Each row is a point on a landscape with many peaks, with its height.
From any point a climber takes the steepest step (rise divided by distance) to one of its 2 nearest points. It stops when none of these is higher. Distance is the straight distance between rows; heights are no part of it.
<825> height 58.5: [ 89 120 107 159  84 121 164  85  77 144 132 108  90 103 101 167 154 109
 143 169  96 143 117 120 153 113 199 110 108 165 103 171 102]
<1103> height 8.0: [ 85 129 137 137 145 124 131  70  84 139 116 149  91  96  91 141 161 147
  91 116 104 101  86 136 150  97 106 134 145 122 157 145 117]
<463> height 10.8: [ 53 128 121 162 129 136 129  64  70 148 101 157  76  69 102 147 159 129
 114 153 113 123  98 134 173 118 135 121 119 166 131 184  89]
<1896> height 10.5: [ 71 169 145 122 171 114 109  69  60 151 142 124  92 105 111 119 112 146
 121 133 141 115  60 120 161  38 101 133 141 123 185 162 131]
<1547> height 9.6: [ 85 121 107 133 105 148 125  24  60 143 112 112 130  69 107 150 141 148
  86 104  82 120  99 117 124  97 129 120 134 145 105 144  91]
<1710> height 62.4: [124 106  95 127 128 132 169  85  92 114 131  90 130  80 109 185 102 105
 128 132  92 116 146 140  80 166 194 142 117 184  54 146  90]
<736> height 61.7: [ 95 115 129 138 185 143 142  94 116 150 101 190  99  63  94 136 175 119
  84 114  95 138 102 148 107 192  94 105 154 155 109 142  98]
<405> height 11.1: [122 119 115  63 171 186  77 152 191 151 131 143 153 115 125 145 160 141
 129  85 150 198 141 149  76 178  54 102 160 136 116 107 192]
<1668> height 43.6: [108  76 138 104 136 120 107  77 134 131  99  90 127 137 122 142 158 188
  75  89 132 150 147 129 143 113  72 153 121 103 144  81 156]
<201> height 60.6: [146  92 109  93 103  67 112 124 167  96 129 116 107 154 111 136 112 106
 120 107 165 146 190 127 103 166  89  79 127 126 112 112 156]
<387> height 52.8: [144 130 140 138 121 127 179 114 118 143 125 126 137 132 123 138 166 135
 118 149  89  90  47 108 180  85 198 164 119 113 154 145 127]
<1516> height 33.2: [158 132 129  88 149 193  96 175 143 139 123 140 194 102 104 115 126 136
 125  96 126 172 133 149  81 144  91 142 155 119 125  79 124]
<1053> height 20.6: [125 152 150 166 135 149 122 198  85 176 171 177 125 154 153  89  91 132
 153  98 170 163  77 134  89 150  68 106 151  80 153 153 100]
<1761> height 25.1: [152 172 172 133 139 173 137 177  84 155 183 140 157 154 161  85  61 129
 131 118 110 118  93 120 101  81 136 157 135  76 144 100 101]
<618> height 21.9: [141 147 156 176 148 169 137 183  74 170 157 180 138 119 130  81 102 131
 164 114 137 134  86 134  74 131  89 125 152  80 158 150  94]
<1690> height 12.4: [146 179 144 125 164 134 135 152 137 130 175 112 133 211 183 101  75 137
 129 132 154 116  97 110 166  81 168 143 112  95 153 124 122]
<1551> height 12.9: [147 127 123 146  90 123 158 168 150 101 130 186 143  98 144 133 142  75
 143 161  71 117 126 138 128 150 168 126 138 150 139 127  92]
<1891> height 12.6: [155 133 137 134 118 150 148 171 131 116 143 197 156 104 107 117 137  78
 132 139  67 123 129 140 108 143 149 125 165 136 129 114  87]
<1830> height 27.4: [156 181 164 114 134 175 140 159 103 143 166 122 177 158 133  95  80 142
 108 117  98 133 112 119 114  71 131 173 125  90 138  66 117]
<610> height 60.0: [131  79 105 123 133 136 160 128 126 101 135 141 136  68 134 157 112  94
 118 140  95 117 148 131  73 199 182 143 118 175  49 144  90]
<1092> height 49.9: [158 145 132 115  72 113 191 158 130 102 149 110 136 157 106 147 125  78
 124 148 115 110 130 116 105 125 188 124 116 138 112 121 124]
<216> height 12.0: [116  88  93 165 118  91 143 124 177 105 109 172  87  96 154 132 164 104
 145 178 114  97 131 129 173 157 144 135 110 161 141 177 122]
<1062> height 61.9: [149  65 109 153 120 128 150  87 167 120  95  99 138  89 148 123 137 146
 115 123  66  95 136 132 114 146 144 169 107 143  93 140 142]
<1179> height 8.8: [134  91 112  48 154 197 107 144 170 151 153 164 144  94  93 144 154 122
 127  80 136 176 120 125  75 192 116 126 162 123  95  99 155]
<1273> height 42.9: [150 159 147 156 151 150 142 160 105 139 170 145 133 135 171  91 114 139
 156 143 120  89  85 135 142  70 140 141 137 110 189 145 119]
<1209> height 2.8: [121 187 155  94 160 168 139 147  54 153 170 154 124 156 104 137  51 132
 125  93 141 177  76 124  71 145  94  78 175 108 108 151  88]
<992> height 30.6: [164 151 149 107 155 199 115 179 108 140 143 143 195 126 124 110  88 148
 121  93 128 171 134 137  89 123  90 157 142  93 127  75 108]
<1432> height 25.8: [ 93 160 133 108 117  93 122  98 107 129 157 103  91 182 104 158 124 112
 150 155 167 157 110 138 186  70 172  89 128 155 127 138 148]
<39> height 25.7: [132 115 122 143 153 146  68 149 148 138  85 130 154 143 134 103 124 148
 129 125 150 133 163 153 122 121  48 129 136 118 160 103 149]
<374> height 38.8: [118 108 131 121 122 103 131  91 130 123 124  93 125 159 133 136 146 181
  85 103 128 119 126 119 168 101  99 158 108 100 142  86 153]
<1419> height 75.0: [159  99  90 122 131 109 170 109 148 101 111  91 122  94 142 140  97  89
 109 122  88  93 169 143  86 180 180 143  97 180  56 159 140]
<280> height 13.8: [148 133 129 137 139  93 149 113 155 110 135 134 112 154 136 117 162 129
 148 163 162 110  99 129 208  96 162 111  97 146 172 173 146]
<411> height 12.5: [117  87  98 165 107  83 154 109 154 100 119 152  69 111 131 154 145  99
 148 175 141 124 140 141 175 149 158 109  84 170 116 201 130]
<1477> height 44.8: [130 145 176  71 113 156  71 181 196 139  53 129 203  63 115 137 114 140
 164 146 137 126 174 111 110 160  88 118 153 143  97  93 151]
<1046> height 46.6: [146 112 115  85  89 102 109 157 175 101 121  93 159 122 130 113 116 118
 131 111 138 139 204  91 101 166 108 107 131 105 118  74 157]
<547> height 38.4: [145 112 102 137  85  76 169  92 136 118 106  63 102 150 112 148 121 118
 122 131 144  95 130 125 144 133 168 131  82 134  97 171 153]
<74> height 45.6: [154 165 152 141 134 159 169 153  98 143 160 163 121 133 144 123 117 102
 148 168  92  91  79 131 149  76 179 125 146 135 161 150 108]
<386> height 1.4: [121 149 147  60  91 113 140 142  79 107 173 103 132 168  84 180 112 103
 114 109 150 177 146 121  87 133 160  97 154 148  93  92 103]
<1584> height 60.2: [ 95 120  91 154  97 131 176  86  73 134 128  93 118  86 102 168 123 110
 136 153  75 140 136 133 113 143 212 117 105 176  73 164  95]
<1832> height 50.9: [157 101 115 153 109 109 171  90 132 129  96 106 132 123 131 143 176 127
 126 149 101  89  69 103 172 108 208 163  93 127 137 168 131]
<281> height 34.0: [134 149 134 129 148 119 124 129 123 123 147 118 130 185 143 120 126 161
 116 121 124 115 119 125 157  80 103 152 113 103 161  97 142]
<1760> height 27.5: [101 160 131  98 121  68 118  97  96 116 153 113  99 208 113 160 102 126
 127 135 163 154 130 139 166  86 117 109 127 140 126 116 132]
<15> height 46.9: [141 110  86 151  92 100 143 149 188 114  97  89 140 111 145 102 152 111
 154 149 125  85 156  77 172 159 164 134 108 106 140 147 166]
<647> height 33.0: [162  96 115 140  83 142 146 143 181 122 100  58 176  88 145  96 122 141
 121 133  98  98 149  92 117 144 151 165 108 108  96 104 161]
<517> height 7.4: [ 87 143 135 147 184 129 117  76  94 160 101 166  86  72  79 124 168 145
  87 106 121 122 102 140 123 119  75 134 150 117 164 143 123]
<60> height 35.3: [138 110 134 126  97  99 149 106 129 109 137 138 124 145 110 147 133 129
 112 131 108 110 125 136 133 129 137 121 126 128 121 121 132]
<1252> height 30.8: [155 140 139 137 118 164 140 156 136 123 144 110 181 146 133 109 122 147
 111 131  92 116 121 123 138  90 137 167 117  97 154  64 139]
<1284> height 12.1: [161 132 146 103 109 158 155 143 111 109 161 161 149 109  91 147 136 105
 113 121  85 130 122 128  93 144 155 131 159 126 118  93  88]
<1024> height 3.4: [118 173 169 121 165 156 139 137  57 162 167 157 115 142 125 109  67 135
 130 112 117 136  72 119  92 101  99 106 159 101 140 151  90]
<285> height 67.3: [102  75 116 137 145  93 132 115 157 125 105 189 101  84 141 136 162  85
 127 142 106 128 133 155 109 210 113 112 124 179  75 154 117]
<1859> height 11.4: [ 78 169 149 127 170 121 130  68  84 143 135 130  92  91 108 114 153 141
 120 135 160 125  71 138 194  35 125 115 133 155 179 178 135]
<1705> height 11.2: [130 176 166 106 116 142 152 163  72 131 177 159 114 173  93 146  98  78
 151 148 120 148 129 145  79 121 171  68 160 140 109 122  90]
<920> height 16.4: [127 178 140 155 125 137  74 193 117 142 149 160 127 190 175 100  74 135
 147  99 196 159 147 122 128 152  74 112 112  80 133 111 112]
<1848> height 56.9: [ 90 150 121 140  87 136 154 100  78 165 149 103  92 109 114 141 154  98
 154 167  94 157  81 113 167  82 229 106 126 152 109 161 104]
<1867> height 37.0: [145 156 143  98 144 205  85 190 154 165  82 127 214  93 134 126 101 145
 130 111 171 161 131 153  84 134  60 132 154 122 133  94 133]
<748> height 58.0: [138  77 121 115 121 132 135 146 157 102 132 174 139  59 134 134 145  86
 131 128  89 127 130 128  80 197 161 136 141 162  78 116  95]
<189> height 11.6: [ 85  77 115 162 146  98 147 113 132 129 111 205  83  83 134 143 166 109
 119 180 115 111 117 157 164 158 132 130 120 171 117 175 100]
<1796> height 48.9: [149 135 125 122 130 109 152 122 145 120 124 106 149 172 135 109 160 145
 134 148 126  96  84 105 183  88 173 144  95 106 165 119 152]
<1323> height 13.3: [149 128 110 143 107 117 156 157 141 115 128 197  99 131 141 144 142  77
 153 179 100 111 134 146 150 133 168 103 134 156 155 155 104]
<883> height 52.5: [ 88 142 112 115  81 126 134  94  52 132 165  96 106 119  87 151 140 101
 138 125 106 180 137 122  96 128 181  85 146 156  78 130  95]
<1217> height 7.9: [136  74 112  62 140 162 120 112 150 137 147 153 130  95  94 177 135 130
 125  73 135 161 127 116  63 198 150 124 153 136  66 117 128]
<323> height 69.4: [147  91 119  96 105 112 145 124 143 103 145 127 124 111 107 159 133 104
 112 103 123 134 143 135  74 174 148 114 140 142  81 120 111]
<1316> height 30.3: [156 142 138 161 133 142 114 172 107 133 148 189 130 154 140 104 110 105
 157 116 125 120 126 160 115 137 110 108 154 119 159 155 103]
<941> height 24.5: [ 66 147 117 129  83  92 123  87  78 139 153 103  79 146  93 138 139 100
 151 147 132 176 117 133 160  85 173  89 131 154 109 137 135]
<481> height 15.6: [133 146 136 160 160 107  93 118 116 120 161 184  86 166 140  94 123 131
 163 133 204 122 135 174 170 107  93 102 123 149 171 186 134]
<707> height 16.9: [128 143 133 163 150 114  92 157 101 145 150 176  97 173 153  86 110 134
 159 115 204 139 124 167 140 145  74  99 131 115 164 174 123]
<1307> height 43.0: [151 143 123 107 113  80 116 136 122 104 139 158 116 205 103 147  95 109
 138 124 161 152 169 149 108 153 105  67 138 122 128 117 127]
<1423> height 32.3: [137 143 127 173 139 150  87 187 143 147 100 175 132 120 142  96 126 117
 165 128 123 130 139 165 110 166  82 110 172 121 160 153 112]
<38> height 16.2: [123 138 142 175 176 166  85 161  99 162  81 122 177 131 159 123 107 175
 111 121 197 138 119 145  91 100  23 166 131  86 158 114 142]
<1462> height 54.0: [140  94 116 152 132 121 147 101 158 128 115 105 125 138 131 122 175 170
 117 130 121  89  90 123 187  99 145 164 104 112 165 139 157]
<186> height 30.1: [124 160 139 116 151 103 110 105 111 121 154 138 105 202 139 126 108 143
 128 123 160 126 136 153 175  84 104 122 118 117 157 135 134]
<735> height 27.3: [166 156 139  89 120 178 114 176 128 120 147 121 200 151 126 115  97 142
 117 114 135 165 158 117 103 109 106 166 122 100 123  36 111]
<996> height 13.4: [129 127 126  62 174 174  90 150 167 142 117 127 166 154 123 144 133 157
 114  75 162 216 165 145  95 151  48 115 142 108 121  87 163]
<1370> height 18.8: [127 156 135 163 146 132  98 187 112 159 157 170 119 189 157  94  90 137
 148  92 202 173 113 145 111 166  55 110 136  91 145 147 120]
<1064> height 21.4: [123 190 140 111 185  94 127 101 141 112 143  88 117 218 168 127  95 163
 125 110 159 135 103 103 199  61 133 162  98 108 139 114 133]
<1170> height 9.0: [127 129 130 169 158 163 112 149 130 130 102 119 149 105 140 112 162 161
 121 145 108  92 107 136 146  79 104 167 131 109 184 105 151]
<1156> height 48.8: [106 174 147 110  97 117 156 143  88 140 167 101 106 181 103 154 109  88
 149 166 114 146 106 135 138  84 195  85 146 142 129 126 114]
<764> height 20.5: [123 141 120 160 163 150  64 146 122 133  82 110 145 161 165 118 113 173
 128 128 194 135 160 136 132 100  32 152 115  92 166 110 150]
<615> height 25.9: [101 174 152 119 137 133 111 117  51 157 161 146  80 156 105 134  91  97
 156 150 139 150 108 157 136  77 152  76 164 135 135 152  96]
<500> height 35.9: [132 143 116 172 147 115  94 129 160 116 112 180  99 116 157  94 159 125
 175 150 149 102 155 167 168 125 104 120 137 145 193 181 121]
<1298> height 13.0: [112 121 133 140 136 101 147  81 119 124 129 137  93 116 111 144 169 136
 129 142 148 112  80 137 207  78 162 119 113 151 157 182 139]
<1737> height 24.4: [169 134 134  85 102 143 141 145 139  98 154 106 178 146 111 127 113 142
  92 102 122 144 148 104 105 120 136 157 115 102 125  43 131]
<1320> height 64.3: [116  90 120 132 165 130 117 126 150 138 111 187 113  89 115 130 176 115
 117 115 108 149 120 150 101 194  90 106 157 158  98 131 114]
<1376> height 28.1: [152  98 134 125  84 174 121 171 174 117 114 121 191  56 132 109 142 125
 127 132  75 121 135 122 117 134 150 173 126 126 110  66 109]
<451> height 45.5: [151 168 120  98  86  75 140 155 131  90 157 132 123 219 105 149  88  86
 150 149 168 142 183 118 106 138 135  82 129 138 129 111 129]
<1335> height 41.4: [112  79 133 104 109 105  68 140 186 126  74  93 137  85 149 113 148 136
 142 126 132 130 197 100 101 167  73 101 123 127  89 110 187]
<1311> height 36.8: [125 100 114 154  98  91 155  82 133 125 127 105  96 122 114 155 137 127
 123 136 123 106 118 132 152 123 147 130 108 147 105 167 139]
<1023> height 14.8: [143 179 154 103 197 118 156 137 141 146 160  90 141 202 170 114  93 137
 135 139 163 130  68 109 184  55 197 137 117 111 157 140 103]
<377> height 47.1: [129 180 158 123 138 149 161 144  87 152 167 127 108 151 125 145  96  99
 144 172 104 128  81 124 138  63 192  95 152 138 149 144 105]
<353> height 59.4: [ 72 109 125 120 165 155 135  55  91 149  99 157 109  45 101 151 163 133
  88 110  99 130  93 128 113 185 109 108 153 160  88 138  76]
<1496> height 12.3: [102 100 123 165 133  99 131  56 150 118 116 143  84 116 113 130 188 157
 123 132 151 103 113 148 205 105 130 146 108 149 153 169 153]
<412> height 54.6: [140  75 107  95 107  66 112  97 158 111 129  78 106 140 120 136 114 152
  93  97 154 137 188 120 121 157  89 117 114 113 101 117 174]
<1366> height 11.5: [ 96  71 121 167 140 112 121  68 151 133 111 151  95  91 121 136 178 156
 100 136 119  96 122 151 156 135 111 158 121 144 124 149 129]
<33> height 30.0: [141 111 133 105 140 149  90 161 156 125 116 135 165 138 114 116 128 140
 127  96 134 160 165 142 100 155  79 118 150 113 138  84 145]
<715> height 55.1: [131 134 141 137 100 127 186 113  89 157 128 104 121 131 121 157 162 106
 136 163  93 114  67 104 158  79 229 131 120 132 121 153 112]
<1542> height 49.5: [125  55 124  96 126 117 118  62 147 136 102  82 126 115 135 141 137 185
  94  77 115 132 166 128 106 132  96 151 113 120 104 107 159]
<1619> height 13.7: [145 157 147 139 154 146 110 160 100 141 150 156 137 192 154 109  78 142
 132  96 149 157 131 134 110 118  81 129 128  91 137 106 116]
<277> height 51.8: [162 144 123  90  80 104 132 176 163  95 144 117 154 151 109 118  97 105
 133 117 140 135 189 111  90 158 137 119 138 125 136  73 124]
<506> height 46.8: [ 96  93 143 149 179 161 120 105 126 155  95 162 120  54 115 114 195 150
  82 123  89 121 107 140 101 152  89 158 148 126 126 109 123]
<1431> height 2.3: [123 191 155  92 149 133 123 139  59 138 167 150 117 196  91 147  77 107
 134 110 157 184 119 148  89 135 107  58 170 123  98 143  98]
<1190> height 44.3: [ 97 107 141 163 207 148 103 113 144 169  79 165 111  72 116 117 193 136
  99 140 115 140 117 169 102 154  59 145 154 127 139 126 158]
<1702> height 38.7: [113 114 117 176 173 128  70 125 152 136  92 167 102 112 130  94 174 140
 138 137 149 118 134 171 129 137  68 130 144 124 172 143 149]
<497> height 7.2: [110  75 102  75 146 160 126  81  97 143 136 138 119  69  86 197 121 118
 120  98 124 144 127 119  69 197 163 115 154 164  50 139 106]
<1303> height 60.3: [154  86 121 154 113 129 151 108 154 118  96  72 156 132 131 111 161 177
 104 126  89  98 105 106 156 110 146 180  92  98 133 111 158]
<545> height 11.0: [ 88 112 125 161 140 128 154  89 105 127 121 192  77  88 114 158 172 124
 121 166 122 118 112 144 182 114 135 118 127 165 148 179 103]
<1550> height 13.9: [148 138 121 143 114 110 125 138 127 116 147 183  93 161 116 150 135  95
 157 155 133 119 130 149 147 117 134  89 130 141 151 160 116]
<1361> height 41.0: [137 161 173  77 136 192  67 182 189 163  59 132 204  65 125 141 116 140
 147 122 150 140 136 146  84 169  66 122 158 151 116 108 155]
<1387> height 49.1: [ 76  83 129 170 169 146 138  94 118 144  94 177 108  58 146 116 193 142
  88 160  77  95 106 142 134 152 114 175 130 145 132 138 107]
<1684> height 10.4: [111  61 120 149 134 115 111  78 163 128 100 110 110 109 133 119 182 172
  95 119 110 107 131 145 136 129  93 153 122 117 132 119 151]
<586> height 38.6: [144 161 108 116 115  82 100 141 144 104 136 153 133 232 143 122  77 123
 138 116 185 152 199 113 121 153  84  91 125 107 130  96 137]
<1296> height 32.9: [139 142  98 117 119  66 110 133 160  97 137 114 118 204 133 120  96 134
 147 122 172 131 189  98 161 125  97 108 110  98 151 107 161]
<158> height 44.0: [164 159 124 139 139 139 137 160 145 123 140 133 154 165 159  94 132 130
 163 153 125  97  95 129 167  81 166 138 116 118 181 131 139]
<409> height 16.0: [131 125 135  85 169 135 109 115 123 136 116 125 147 168 118 144 128 158
  96  73 152 199 159 129 119 135  47 123 134  96 135  79 145]
<774> height 11.3: [131 140 146 167 185 167 112 145  95 143 113 116 143 135 148 107 128 185
 112 134 138 115 100 126 124  62  68 181 122  87 183  97 137]
<1293> height 9.7: [136 175 146 148 171 153 110 158 119 130 164 100 133 191 190  98  80 167
 136 125 155 120 100 103 160  72 121 170  96  87 155 111 129]
<1729> height 30.2: [164  75 122 116  98 160 122 129 173 121 114  91 182  55 145 111 127 140
 119 118  85 115 151 112  85 150 156 172 109 133  77  96 142]
<489> height 59.0: [110 104 116 146 107 104  76 157 188 109  74 143 123  93 145 106 156 110
 173 150 111 108 175 110 131 183  91 113 143 138 133 129 153]
<1600> height 5.2: [111 160 167 135 175 123 115 129  88 137 180 139  91 183 166 108  69 147
 130 116 173 142  86 125 144  97  95 136 134  91 139 143 105]
<1159> height 26.3: [144 128 136 146 106 170 116 170 156 118 111 140 175  83 131 109 140 123
 131 143  80 106 139 137 123 129 124 158 141 119 150  89 117]
<89> height 57.4: [132  90 110 149  92 119 129 154 189 115  92 102 148  60 173  99 125 111
 144 152  66  93 150 103 122 185 154 161 112 151  93 135 145]
<238> height 21.5: [145 145 146  98 117 120 142 124 139 106 136  86 154 186 144 135 110 156
  93 104 135 153 154  88 138 106 110 159 100  94 135  47 148]
<1067> height 70.5: [176 109 104 117  82 127 185 142 152 102 124  81 141 101 118 125 112  84
 106 121 113  94 160 116  82 165 192 143 107 157  77 146 126]
<777> height 41.1: [148 113 102 103  86  94 136 160 173 112 126  44 147 109 132  92 108 118
 108 108 144 108 213  88 105 166 128 127 116 106  89 103 189]
<1779> height 53.6: [127 116 132 127  79 124 116 180 193 110  93 107 146  45 146 106 117 104
 162 158  85 112 185  97 117 194 139 138 128 145  91 119 148]
<1777> height 17.6: [100 186 134 101 185 102 138 102 125 144 151  72 129 207 152 140  89 123
 119 127 161 138  79 104 192  41 177 142 124 116 134 114 120]
<1014> height 4.1: [101 159 171 133 167 148 126 130  70 165 181 136  91 160 145 116  59 138
 142 135 162 117  74 127 124  73 123 103 151 112 155 172  90]
<651> height 13.1: [152 104 103 156 113  77 161 105 161 104 107 129 106 123 130 139 169 113
 151 168 165 112 109 121 202 124 181 117  81 159 138 201 146]
<1026> height 52.2: [180 153 124 109  68 112 199 168 145 104 142  81 162 162 113 115 111  96
 115 124 122 104 123  84  98 131 190 146  98 129 118  96 136]
<1535> height 13.6: [118 194 134 169 138 149  82 190 142 117 123 101 170 170 192  93  88 176
 159 140 189 106 150 101 173 106 111 132  88  93 170 133 135]
<1655> height 28.4: [148 166 152 131 114 127 123 161 111 134 166 171 119 198 158 110  89 105
 164 143 145 109 133 143 130 120 140  98 131 117 154 144 111]
<843> height 53.5: [150  77 104 170 117 137 170 124 156 127  96 121 144  98 161 117 168 143
 121 150  71  87  93 117 156 123 181 181 102 118 129 156 125]
<116> height 9.8: [125 102 118  76 146 167  83 153 199 141 124 160 143  93 124 140 174 118
 149  86 132 180 130 125  71 208  94 111 146 153  90 101 175]
<317> height 60.8: [136  77 127  63 106 102 128  88 118 117 142  72 146 135 113 169 115 154
  90  64 152 153 165 126  86 155 127 132 128 132  89 103 138]
<1196> height 55.5: [133  63 134  59 122 138 123  81 132 124 131  65 157 116 135 152 121 173
  86  62 133 154 158 113  86 142 123 163 108 105 100  89 157]
<199> height 65.4: [146  81 116  91 117  92 110 128 173 112 120 132 115 121 113 142 137 107
 124  93 136 149 161 134  87 183 108  98 135 130  87 114 147]
<1368> height 24.8: [ 58 177 121 109 120 127  97 102  55 148 162 117  77 146  90 120 106  82
 151 149 131 182 114 133 157  70 152  63 148 135 135 139 118]
<551> height 23.2: [162 160 159 155 126 181 130 194  90 152 163 174 159 121 142  85  82 115
 158 129 106 119  90 136  93 108 115 148 150  86 152 130  97]
<119> height 1.8: [115 183 141  68 125 133 126 126  53 117 173 128 133 166  73 165  97 109
 125 106 147 184 128 133  90 129 142  68 173 133 101 107 104]
<1754> height 66.4: [139  72  98 142 145 100 157  57 145 129 105  82 115  92 128 157 113 134
 109 114  75  92 147 138 107 146 143 163  91 162  84 150 146]
<112> height 14.6: [138 144 137 143 156 112 123 110 129 120 155 161  92 161 129 129 136 119
 160 152 164 118 111 158 186  83 139  94 126 154 168 178 126]
<5> height 8.7: [ 88 109 130 154 129 135 136  37  92 156 118 114 117  83 109 145 161 171
  79 109  95  85 102 128 149  98 127 156 133 134 134 137 116]
<1221> height 34.2: [131 140 116 194 150 146  88 174 137 143 106 191 109 109 158  92 145 117
 183 146 150 115 139 175 139 151  99 123 151 131 186 182 109]
<1485> height 8.9: [123  68 119 159 126 146 104 110 169 134  68 108 135  80 151 114 182 160
 108 154  90  93 118 134 139 126 101 171 114 125 134 109 152]
<1543> height 52.9: [111 115 109 143  97 101 102 163 198 106  85 102 129  99 145 108 139 127
 172 167 124  93 183  94 161 154 116 124 141 119 138 131 168]
<639> height 41.5: [113 126 115 183 207 132  88 127 138 171  90 176 107 103 115  97 164 139
 122 131 156 151 126 183  96 148  46 141 163 121 162 152 159]
<786> height 51.2: [110  79 115 172 131 133 166 115 150 133 106 164 121  79 156 130 173 138
 108 155  59  89 108 131 149 138 155 176 116 151 133 152 104]
<1523> height 6.6: [106  81 114 105 165 162 142  95 119 138 119 179 119  63 107 164 147 114
 125 119 106 146  99 132  89 220 138 111 152 173  64 152  94]
<747> height 56.8: [ 69  99 103 127 133 149 124  47  73 136 109 133 118  56  91 169 143 130
 117 115 103 154 121 127 109 173 137  95 140 168  77 152  74]
<1327> height 18.4: [135 117 133  69 129 112 122 104 135 110 133 101 148 182 134 154 118 153
  84  79 151 184 183 105 118 137  84 134 116  97 116  60 143]
<1620> height 40.9: [170 116 102 128  92  80 179 127 150 112 104  70 128 161 123 115 128 107
 125 132 148  89 119  85 151 141 181 143  78 105 125 158 165]
<1703> height 57.5: [157  76 119 150 108 146 172  98 151 132 108  99 165 104 130 124 152 164
  96 125  64  95  98 117 118 121 158 182 117 117 104 118 134]
<975> height 36.9: [158 115 102 129  70  96 155 157 169 109 110  49 158 127 130  99 124 122
 121 120 120  96 170  76 132 160 151 147 103  93 102 116 180]
<211> height 47.9: [157 165 144 111  76  95 173 167 134 109 158 119 121 202 116 144 105  73
 146 168 149 126 148 113 106 120 174  89 126 153 121 109 120]
<219> height 18.1: [139 173 118 168 151 144  94 163 152 108 110 101 163 151 174  89 136 180
 162 151 167  97 136 127 184  86 110 135  95 106 197 137 153]
<1868> height 65.7: [147  68 112  85 119 117 133  76 119 113 137  97 122  96 105 177 119 133
 110  76 132 129 159 137  77 163 156 126 128 156  67 137 122]
<331> height 13.2: [127 180 135 153 118 124  75 200 127 124 152 134 132 181 196  79  86 152
 165 125 187 125 155 121 155 134 109 104 106  93 159 144 117]
<1507> height 67.2: [154 117 122 117  78 122 187 134 109  92 157  92 121 109 104 164 119  87
 119 131 119 124 146 130  64 165 197 132 119 171  71 142  88]
<913> height 12.2: [ 77 137 134 137 130 100 129  46 110 127 134 115  98 115 108 135 164 152
 110 118 165 128  79 142 220  52 136 129 110 156 149 169 157]
<526> height 48.1: [133  58 114  80 118 108  94 109 174 119 108  74 133 111 149 120 134 148
 108  93 147 149 195 108 101 153  77 118 107 111  87 104 188]
<912> height 6.9: [122 178 161 144 183 130  98 137 108 136 169 123 104 203 188 113  71 154
 125 101 171 150 114 113 136  87  81 167 108  78 126 108 110]
<1005> height 6.7: [ 88 168 144 135 169 136 126  96  62 153 113 161  89 103  74 131 128 140
 118 103 126 139  80 134 109 114  75 109 163 114 175 163 106]
<1555> height 26.9: [129 174 158 129 138 129 130 149  81 141 175 153  98 193 139 135  83 100
 157 153 151 135 112 157 132  95 152  79 154 130 135 151 100]
<1346> height 24.7: [146 142 123 172 107 161 118 192 159 122  98 165 148  83 150 103 142 113
 159 165  80 101 134 142 150 124 142 159 154 133 177 121 104]
<1588> height 33.6: [145 133 143 115 101 125 154 133 118 117 149 124 146 158 119 134 129 129
 103 128  94 105 108 119 135  96 156 137 130 107 139  89 135]
<1239> height 0.9: [146 144 129  77  65  96 156 152 105  86 165  93 119 168  92 165 112  96
 114 111 163 142 161 126  83 157 162  95 129 157  93 107 126]
<1031> height 64.2: [116  75 126 144 129 105 107 136 178 108  92 168 114  83 157 112 159  96
 137 139 100 128 152 125 114 200 107 124 131 159 102 127 133]
<161> height 13.5: [118 143 135 171 195 151 114 133  75 164 102 123 133 123 125 113 132 187
 112 116 160 137 106 139  93  87  38 173 137  82 172 121 148]
<624> height 25.3: [119 160 122 110 143  78 132  94 143 109 134  88 113 214 143 141 111 168
 108 112 167 138 126  92 187  92 122 149  84 110 130 101 161]
<99> height 70.8: [142  91  81 151 144  93 162  84 157 120  90  89  98 101 132 153  98  91
 118 141  94  97 164 146 125 167 155 144  88 182  71 175 149]
<1559> height 56.5: [169 164 125  93  61 117 164 180 170 103 149  95 180 140 121  99  98 103
 127 122 128 121 168  79 100 135 163 146 111 119 135  66 135]
<1610> height 49.4: [128 123 156  95  81 137  81 183 189 119  81 108 167  51 125 115 125 119
 166 142 118 127 193  97 100 177 109 116 142 136  91 100 158]
<1759> height 50.7: [112 149 128 122  68 106 164 115  80 141 162  75 100 147  88 157 133  96
 135 144 111 154 121 122 115 112 203 103 126 148  96 130 112]
<541> height 11.7: [164 167 154  96  92 153 160 165  84 110 174 172 147 143  90 142 118  72
 128 147 104 128 116 136  80 125 191 104 156 141 117 108  82]
<192> height 21.1: [148 147 117 169 144 141 111 149 157 112 107 128 146 114 161  88 168 158
 160 160 134  96 130 142 181  99 123 136 115 121 202 151 147]
<1445> height 43.7: [154 114 101 144  81  88 160 135 169 111 116 123 120 134 135 123 139  96
 138 155 124  88 135 105 150 143 167 121 110 124 138 155 139]
<1467> height 10.3: [ 61 147 113 141 107 144 127  57  57 143 122 128  92  72  96 145 145 124
 104 137  95 134  85 121 159  87 142 108 136 149 127 153  98]
<1363> height 23.0: [146 164 125 168 122 158 101 183 158 120 103 137 150 109 171  95 135 133
 191 166 114  93 134 131 182 123 148 140 126 125 202 153 125]
<1332> height 7.5: [113 112 135 184 140 171  93 149 158 128  71 128 151  65 148 119 182 146
 117 163 106  89 113 148 132 100  93 173 139 126 168 104 144]
<284> height 54.4: [ 83 109 105 120 104 126 116  77  67 124 140 111 111  89  78 179 142 114
 125 107 117 159 137 134 103 148 154  89 139 156  68 149  86]
<655> height 29.0: [120 144 114  98 112  54 141  98 145  92 142  95  98 218 126 145 100 132
 117 111 182 141 173  94 163 126  98 122  97 114 128  99 161]

For each start below, name the point where the climber stops.
<1179> -> <1516>
<1332> -> <1516>
<1600> -> <1559>
<1535> -> <1559>
<941> -> <323>
<707> -> <285>

Call two points neighbours if one is among the 2 nearest of the other. Go from one point of each pair to the other, from neighbour to neighbour, staying as high as possible. Name the lowest point that can't be avoided.
<1559> and <285> -> <647>
<1419> and <323> -> <748>
<1303> and <285> -> <1273>
<1419> and <89> -> <1335>
<1303> and <1710> -> <1703>
